Each row is a point on a landscape with many valleys, with its height.
From any point a ball rolls to the lowest of the 2 points nearest to it. It stops when none of these is lower. Distance is the straight distance between rows; heights are no part of it.
z_348 (h 27.3): [-0.85 -2.08 -1.13 -1.39 -0.73 -3.49  0.12 -1.80  1.29 -1.49 -1.33 -0.56
 -0.56 -0.94 -2.01  0.87 -0.18 -1.78 -1.91  1.26]
z_234 (h 29.9): [-1.28  0.69  1.37  0.36  1.31 -2.72 -1.40 -1.36 -0.59 -1.19  3.69  2.23
 -0.37  3.26  4.26  2.29 -1.57  2.84  4.65 -4.29]
z_171 (h 54.3): [-1.02 -2.20 -0.94  0.65 -1.15 -1.46 -1.29 -1.48  0.05  0.18 -0.05  2.78
 -1.92  2.45  0.53  2.00 -1.52  1.31  1.62  0.34]
z_55 (h 25.4): [ 3.00 -0.29 -2.16  1.19 -3.39  4.42 -0.87 -1.82  0.55 -0.90  0.08 -0.46
  0.57  2.77  1.40  4.12 -0.68  0.16  3.17  1.21]
z_157 (h 60.3): [ 0.71  1.64  2.46  3.11 -2.63  1.12  2.38 -3.45 -0.69  0.04 -2.52 -0.34
  1.39  1.02 -1.53 -0.88 -1.82  0.12  5.28 -2.66]
z_16 (h 22.9): [ 1.20 -1.28 -1.76  0.39 -0.07  0.70 -1.54  0.99 -0.94 -0.28  1.85  0.68
 -2.77  3.18 -2.92  2.47  1.16 -2.66 -1.28  0.22]
z_542 (h 47.2): [ 0.72 -1.33  1.12 -1.29  0.70  3.63  0.64 -1.18 -1.07 -0.60 -0.79 -2.21
  3.39 -2.80 -2.35 -2.12  1.88 -0.56 -0.73  2.23]
z_96 (h 50.6): [-1.42 -1.21  1.00 -1.39  3.12 -4.43 -1.57 -0.70  0.78 -0.05  0.72  2.45
 -0.22  0.62  0.22  3.04 -2.05  0.26  0.41  0.02]
z_539 (h 40.1): [-2.81 -3.21  1.86 -0.49 -0.77 -2.13  1.33  1.27  1.31  1.30  0.60  1.00
 -4.93  4.05 -0.67 -2.46 -0.96  0.27 -1.41  1.35]
z_790 (h 3.4): [-2.72  0.89 -1.81  0.09 -1.79 -2.36 -1.73  4.42  2.62  0.68  0.93 -0.04
 -3.85 -0.37  0.81 -0.50  0.52 -0.82 -2.41  1.10]
z_67 (h 59.0): [ 1.41 -0.30 -1.10  2.37 -3.64 -0.86 -0.61 -3.74 -0.62 -1.04 -1.20  2.01
  1.03  0.53  1.14 -0.13 -2.56  1.07  1.04 -0.83]
z_680 (h 53.9): [ 3.28  1.04 -0.18 -0.47 -0.19  6.19 -0.36 -5.69 -2.39 -0.42 -1.13  0.41
  1.66 -0.02  0.54 -2.13 -1.39 -1.24  4.62  3.26]
z_137 (h 19.4): [-0.86  1.61  0.23 -0.05  0.19  0.20  1.99  3.32  1.06  1.35 -3.44 -1.49
 -0.19 -2.98 -0.67  0.41 -2.01 -1.11 -3.28 -2.13]
z_285 (h 36.0): [ 0.05 -0.02  1.31 -1.15 -0.83 -0.26  0.40  3.60 -0.14  1.03  0.07 -0.02
  1.37 -3.55 -2.24  1.13  2.69 -1.08  0.94 -0.38]
z_529 (h 47.0): [-3.36 -2.04  1.16 -1.39  0.93 -2.85  3.19  2.45  1.34  0.92  0.58  1.52
 -4.65  1.72 -0.25 -1.08  2.28 -0.55 -4.97 -0.40]
z_490 (h 36.6): [-0.31  0.15 -1.76 -1.48  2.39 -3.67  0.92  2.18 -0.73  1.32  0.29  0.67
  1.50 -3.13  1.23  0.35  1.23  2.28 -4.04 -1.64]
z_314 (h 47.8): [-3.77  2.47 -0.22 -0.64  1.76 -0.61  3.80  1.20  2.08  0.54 -3.34 -2.45
 -0.02 -1.76  4.11  2.61  0.25  2.16 -5.01 -2.08]
z_349 (h 49.7): [-1.69 -3.53  0.92 -1.65  3.01 -1.18 -0.26  2.38 -1.23 -0.89  3.48 -2.09
 -3.65  1.99 -1.74  1.50  3.57  0.59 -3.77 -0.79]
z_482 (h 52.5): [-4.31 -0.47  1.14 -1.08  1.49 -2.11  3.04  1.83  3.18 -0.25 -1.81  0.02
 -3.87 -1.78  2.82  1.61  0.99  0.83 -5.44 -0.52]
z_860 (h 28.1): [-1.81  1.02  2.43  0.31  1.52 -1.18  3.83  3.68  0.75  1.30 -2.14  1.14
 -2.00 -0.62 -2.57  0.81 -2.08 -0.64 -0.62 -2.20]
z_300 (h 42.0): [ 0.82 -0.39  0.35  0.19  0.13  0.88  0.56 -0.32 -0.56  0.29 -0.87 -0.55
  3.39 -0.68 -2.98  0.37  1.72  1.56  2.62  0.14]
z_64 (h 31.9): [-2.97 -2.05  1.80 -4.01  3.98 -2.96 -1.21  0.59 -3.18  3.68 -0.43  0.44
 -2.92  2.42 -0.94 -1.33 -3.09  0.18  0.23  1.01]
z_553 (h 18.9): [ 0.31  1.82 -0.61 -2.53  1.02  2.38  0.88  1.54  0.13 -0.61 -2.42 -2.62
  1.51 -5.38  1.52 -3.32  0.13 -1.98 -4.99  1.53]
z_405 (h 35.4): [ 0.32  1.11 -4.04  1.18 -1.17 -0.89 -1.22  1.11  2.23 -0.64  0.43 -1.18
  2.01  2.73  0.26  0.82 -2.48  0.15  1.20 -0.44]
z_364 (h 28.4): [ 0.74  0.01  0.24 -1.05  0.61 -1.96  1.12  2.02  0.33  1.58  0.18 -2.81
 -1.35 -3.06  0.29  0.01  1.69 -0.18 -6.87  0.24]
z_65 (h 52.9): [-1.13 -2.75  1.79 -3.84 -0.10 -3.08 -1.51 -0.08 -0.80 -0.56  3.26 -2.62
 -3.73  1.81 -2.94  2.61  4.26 -0.65 -1.28  0.93]
z_605 (h 23.5): [ 2.30 -1.79 -1.53  0.08 -2.10  4.50 -2.10 -1.53 -2.44 -2.08  0.87 -1.02
  1.40  1.42 -0.42  1.81  1.75 -1.20  0.76  2.33]
z_118 (h 24.2): [-1.00 -0.40  0.18  1.52 -1.37  1.24 -1.09  0.13  1.81 -1.93  1.59  1.60
 -1.53  3.20  2.75  3.71 -1.60  2.95  5.54 -3.46]
z_615 (h 46.7): [ 1.19 -0.66  0.99  1.17  1.66 -1.33 -0.91 -1.12 -0.12  2.12 -0.25  0.55
  1.35 -0.37 -1.91  2.20 -1.01  1.48 -1.09 -1.52]
z_220 (h 18.8): [-2.30  0.11 -1.27  0.12 -0.71 -0.31  1.28 -1.80  1.80 -2.99 -1.93 -2.77
  1.51 -1.07 -0.70  0.74 -2.25 -0.98 -0.93  1.35]
z_533 (h 28.5): [ 0.59  1.92  0.15 -0.43 -0.52  1.00 -0.36  2.69  1.54  0.16 -0.55  0.62
  3.49 -4.67  0.56 -1.54  0.08 -0.46  0.78  0.64]
z_112 (h 42.3): [ 0.81  0.40 -2.22 -1.49  0.47 -0.06 -0.03 -2.38 -1.89 -3.43 -1.32 -0.01
  2.38 -2.54  1.24 -3.03 -2.11 -1.20 -3.11  0.29]
z_811 (h 16.1): [-2.99 -1.14  2.94 -2.28 -2.18 -1.49 -1.55  4.70  1.85 -0.40  1.91 -0.37
 -4.75 -1.68 -0.44 -0.50  2.11  0.09 -2.74  1.10]
z_128 (h 18.6): [ 0.36  4.28  1.68 -1.11  0.01  1.80  0.72  0.52 -0.08 -0.56 -2.25 -0.81
  4.00 -5.66  1.59 -3.66 -3.42  0.45  0.36 -1.44]
z_851 (h 46.4): [ 3.43  0.76 -1.72 -0.58  1.23  4.98 -3.78 -3.33  0.96  0.49  0.28 -2.20
  2.20 -0.03  1.24 -2.51  1.19  0.73  0.69  5.29]
z_581 (h 47.3): [ 1.43 -0.23 -0.43 -0.71  2.06  2.01 -1.90 -5.24 -1.67 -3.31 -0.06  1.80
  3.09 -3.46  2.14 -1.22 -0.27 -1.24 -1.67  2.44]
z_479 (h 55.8): [ 2.65 -0.02  2.23  2.19 -3.38  0.46  1.06 -0.21 -0.66  0.04  0.83  0.66
  1.54  2.88 -0.23  0.55 -2.53  1.82  5.03 -5.46]
z_704 (h 42.2): [-1.45  0.77 -0.76 -1.66  3.18 -2.54  2.67  0.30  0.51 -0.41 -1.29 -0.99
  2.07 -2.68  3.14  1.62 -0.49  2.40 -2.26 -4.78]
z_567 (h 18.2): [-0.17  1.02 -2.13  1.34 -0.35 -0.55 -1.54  1.96  1.35 -0.42  0.16 -1.70
 -0.55 -1.76  1.20 -1.40  1.31 -1.49 -4.91  1.36]
z_503 (h 34.8): [-0.33 -1.20 -0.14  1.28 -4.17  1.77  0.05  1.89  1.69 -0.65 -0.33 -2.67
 -0.74 -0.21 -2.18 -0.02  3.12 -0.15  0.96  2.05]
z_669 (h 50.7): [ 4.49  0.76  0.33  0.72 -2.41  1.48  0.98  0.40 -1.65  2.34  0.47 -0.38
  0.75  3.47  0.69  1.61  0.71  1.95  4.84 -1.69]
z_525 (h 16.2): [ 2.08  0.56 -0.31  2.75 -3.20  0.98 -0.45 -1.47  3.32 -1.05  0.27  0.89
  0.97  3.71  2.40  2.63 -1.19  1.39  4.62 -1.00]
z_954 (h 48.9): [ 1.83  0.17 -0.23  2.07  1.05  3.42 -0.39  1.60  1.23 -1.88  2.22  2.08
  1.97 -1.51  0.10 -2.22  2.87 -2.34 -1.70  0.92]
z_769 (h 25.3): [ 0.24  2.25  1.32  1.62  0.95 -3.03  2.73  0.53 -2.49  2.72 -1.04  2.19
  0.94 -0.70 -2.27 -2.13 -0.07  1.14  2.11 -3.11]
z_983 (h 39.0): [ 1.14  3.58 -0.29  3.96  2.13 -1.03 -0.66 -1.06  1.79 -1.08  1.84  1.37
  3.82 -1.10  3.73  0.26 -0.85  1.10  0.74 -3.11]
z_626 (h 27.4): [-0.46  1.19 -3.46  0.31 -0.45  1.31 -1.80 -2.51  0.88 -1.93 -0.85 -1.94
  2.48  0.61  0.95  0.21 -0.85 -1.24  1.55  2.17]
z_316 (h 57.5): [ 3.23  1.16  1.28  1.89 -0.69  4.14  0.79 -5.74 -1.73 -0.99 -0.59  0.86
  3.36  0.57  2.47  0.23  0.53  1.49  4.14  1.45]
z_344 (h 31.8): [-0.29 -2.45 -0.22  1.43 -0.63 -1.53  0.66  1.91 -0.76  2.59  0.78  0.00
 -4.07  3.77 -3.80 -1.96  1.42 -1.45 -1.80  0.64]
z_432 (h 43.8): [ 2.39 -1.79 -0.47  0.45 -4.05  1.99  0.01  2.14 -0.26  2.02 -0.44 -0.14
 -1.52  3.04 -1.12  2.04  2.42  1.24  3.16  1.29]
z_362 (h 16.9): [-1.46  1.54  0.73 -0.26  0.57 -2.77  1.97 -0.08 -1.58  2.08 -0.60  0.95
 -0.53  3.56 -1.32 -0.69 -2.40  1.12  4.09 -1.68]
z_603 (h 50.5): [ 2.95 -0.22  0.34 -1.15  1.97  5.99 -2.16 -5.78  1.12  1.41 -0.46 -0.08
  0.57  0.83  0.06 -3.43 -1.98 -0.02  3.16  5.80]
z_745 (h 63.2): [ 0.12  2.78  0.52  1.83 -0.80 -1.37  1.23 -2.68 -1.18 -1.66 -2.11  0.20
  2.35 -2.14  0.40 -1.43 -2.27  0.36  2.19 -1.84]
z_175 (h 32.1): [-1.01  0.99  3.82 -0.69  0.98 -2.55  2.90  1.92 -1.85  1.68 -1.84  2.94
 -1.66 -0.88 -0.50 -1.24 -2.32  0.91  0.76 -5.38]
z_264 (h 25.5): [-2.56 -3.13  2.00 -0.29 -3.15  0.33 -0.26  2.98  0.96 -1.03  0.12  0.01
 -2.88 -0.64 -2.39  0.06  0.22  0.22  0.12 -0.47]
z_890 (h 40.4): [ 2.00  0.46 -1.66  1.71 -2.25  3.87 -3.47 -1.17 -0.42  1.42 -0.96 -0.64
  1.91 -2.10  0.12 -1.62  0.99  0.75 -0.38  4.12]
z_37 (h 42.1): [-1.25 -0.50  0.66 -1.61  0.04 -2.08 -3.58  2.72  0.51  2.44  3.93  1.41
 -6.53  3.36 -1.39  1.11  3.45 -2.28  0.31  1.99]
z_977 (h 32.0): [ 2.90 -0.07 -2.78  1.31 -2.65  4.74 -2.80 -0.86 -1.56  0.89  1.77 -2.23
 -1.32 -0.11 -0.22 -0.96  2.92 -3.07 -1.25  3.13]
z_928 (h 25.6): [-3.60 -0.72 -1.41 -1.95  2.54 -4.03  1.41  1.55 -1.90  1.90 -1.30 -0.16
 -2.29  2.76 -2.47  0.14 -0.56 -0.12  1.69  0.86]
z_74 (h 42.4): [-2.14  3.38 -1.31  1.82  2.24 -2.15  0.27  0.70  4.25 -0.54 -0.09 -1.02
  1.93  1.69  1.08  0.41 -0.96  0.26  1.97 -0.07]
z_861 (h 51.3): [ 2.85 -2.39  0.93 -1.89  1.69  2.71  0.49 -5.03 -1.30 -2.22 -0.58  0.92
  5.82 -2.45 -0.40 -2.21  0.37 -0.37  0.57  1.61]
z_251 (h 37.1): [-2.19 -1.84  1.79 -1.95  2.07 -1.46 -2.62  1.84 -2.14  4.39  1.32  2.19
 -5.79  3.55 -1.16 -0.22  0.16 -0.57  0.92  1.91]
z_897 (h 43.9): [ 0.89  1.03 -1.39  2.76  0.92  1.95 -0.39  1.29  0.63 -2.67  2.97  1.61
  3.50 -0.29  1.80 -0.17 -0.52  0.51 -1.21 -2.29]
z_185 (h 46.0): [-2.00 -1.01  1.14 -0.74  2.37 -1.33 -0.78  2.88 -1.90  1.07  5.00  0.88
 -5.94  2.04 -0.68 -0.43  5.36 -0.30 -0.56  0.71]
z_857 (h 34.6): [-1.31  2.30  0.68  1.94  2.64 -2.29  0.80 -2.73  0.91 -2.50  1.96  1.26
  1.09 -0.72  3.65  2.49 -1.98  1.35  2.28 -4.64]
z_524 (h 35.3): [ 0.88 -1.17 -1.31 -0.82 -0.54 -1.80  1.70 -1.24 -1.50 -1.21 -1.06  1.77
  1.56 -2.55 -0.43 -0.12  0.00 -2.23 -4.64  0.53]
z_87 (h 4.4): [ 0.14  1.63  0.56 -0.30 -0.79  1.11  1.76  0.60  0.88  0.33 -3.80 -2.85
  2.11 -3.71  0.02 -3.68 -3.46 -1.25 -2.38  1.04]
z_253 (h 14.8): [ 3.39 -1.64 -2.70 -0.27 -0.10  0.59 -1.52 -0.23 -3.67 -0.42  0.71 -0.73
  1.13  1.08 -2.69  1.47  2.12 -2.27 -0.44  0.41]

For each start below, name the point where the ball stops.
z_157 | z_790
z_680 | z_253
z_897 | z_525
z_349 | z_362
z_314 | z_790
z_482 | z_253
z_65 | z_362

Call two points neighbours if one is among the 2 nearest of the other. Go from one point of each pair to the other, from neighbour to neighbour, staying as low as possible. Name the highest point that can't be avoided.
z_253, z_220 | z_74
z_87, z_362 | z_175
z_525, z_253 | z_55
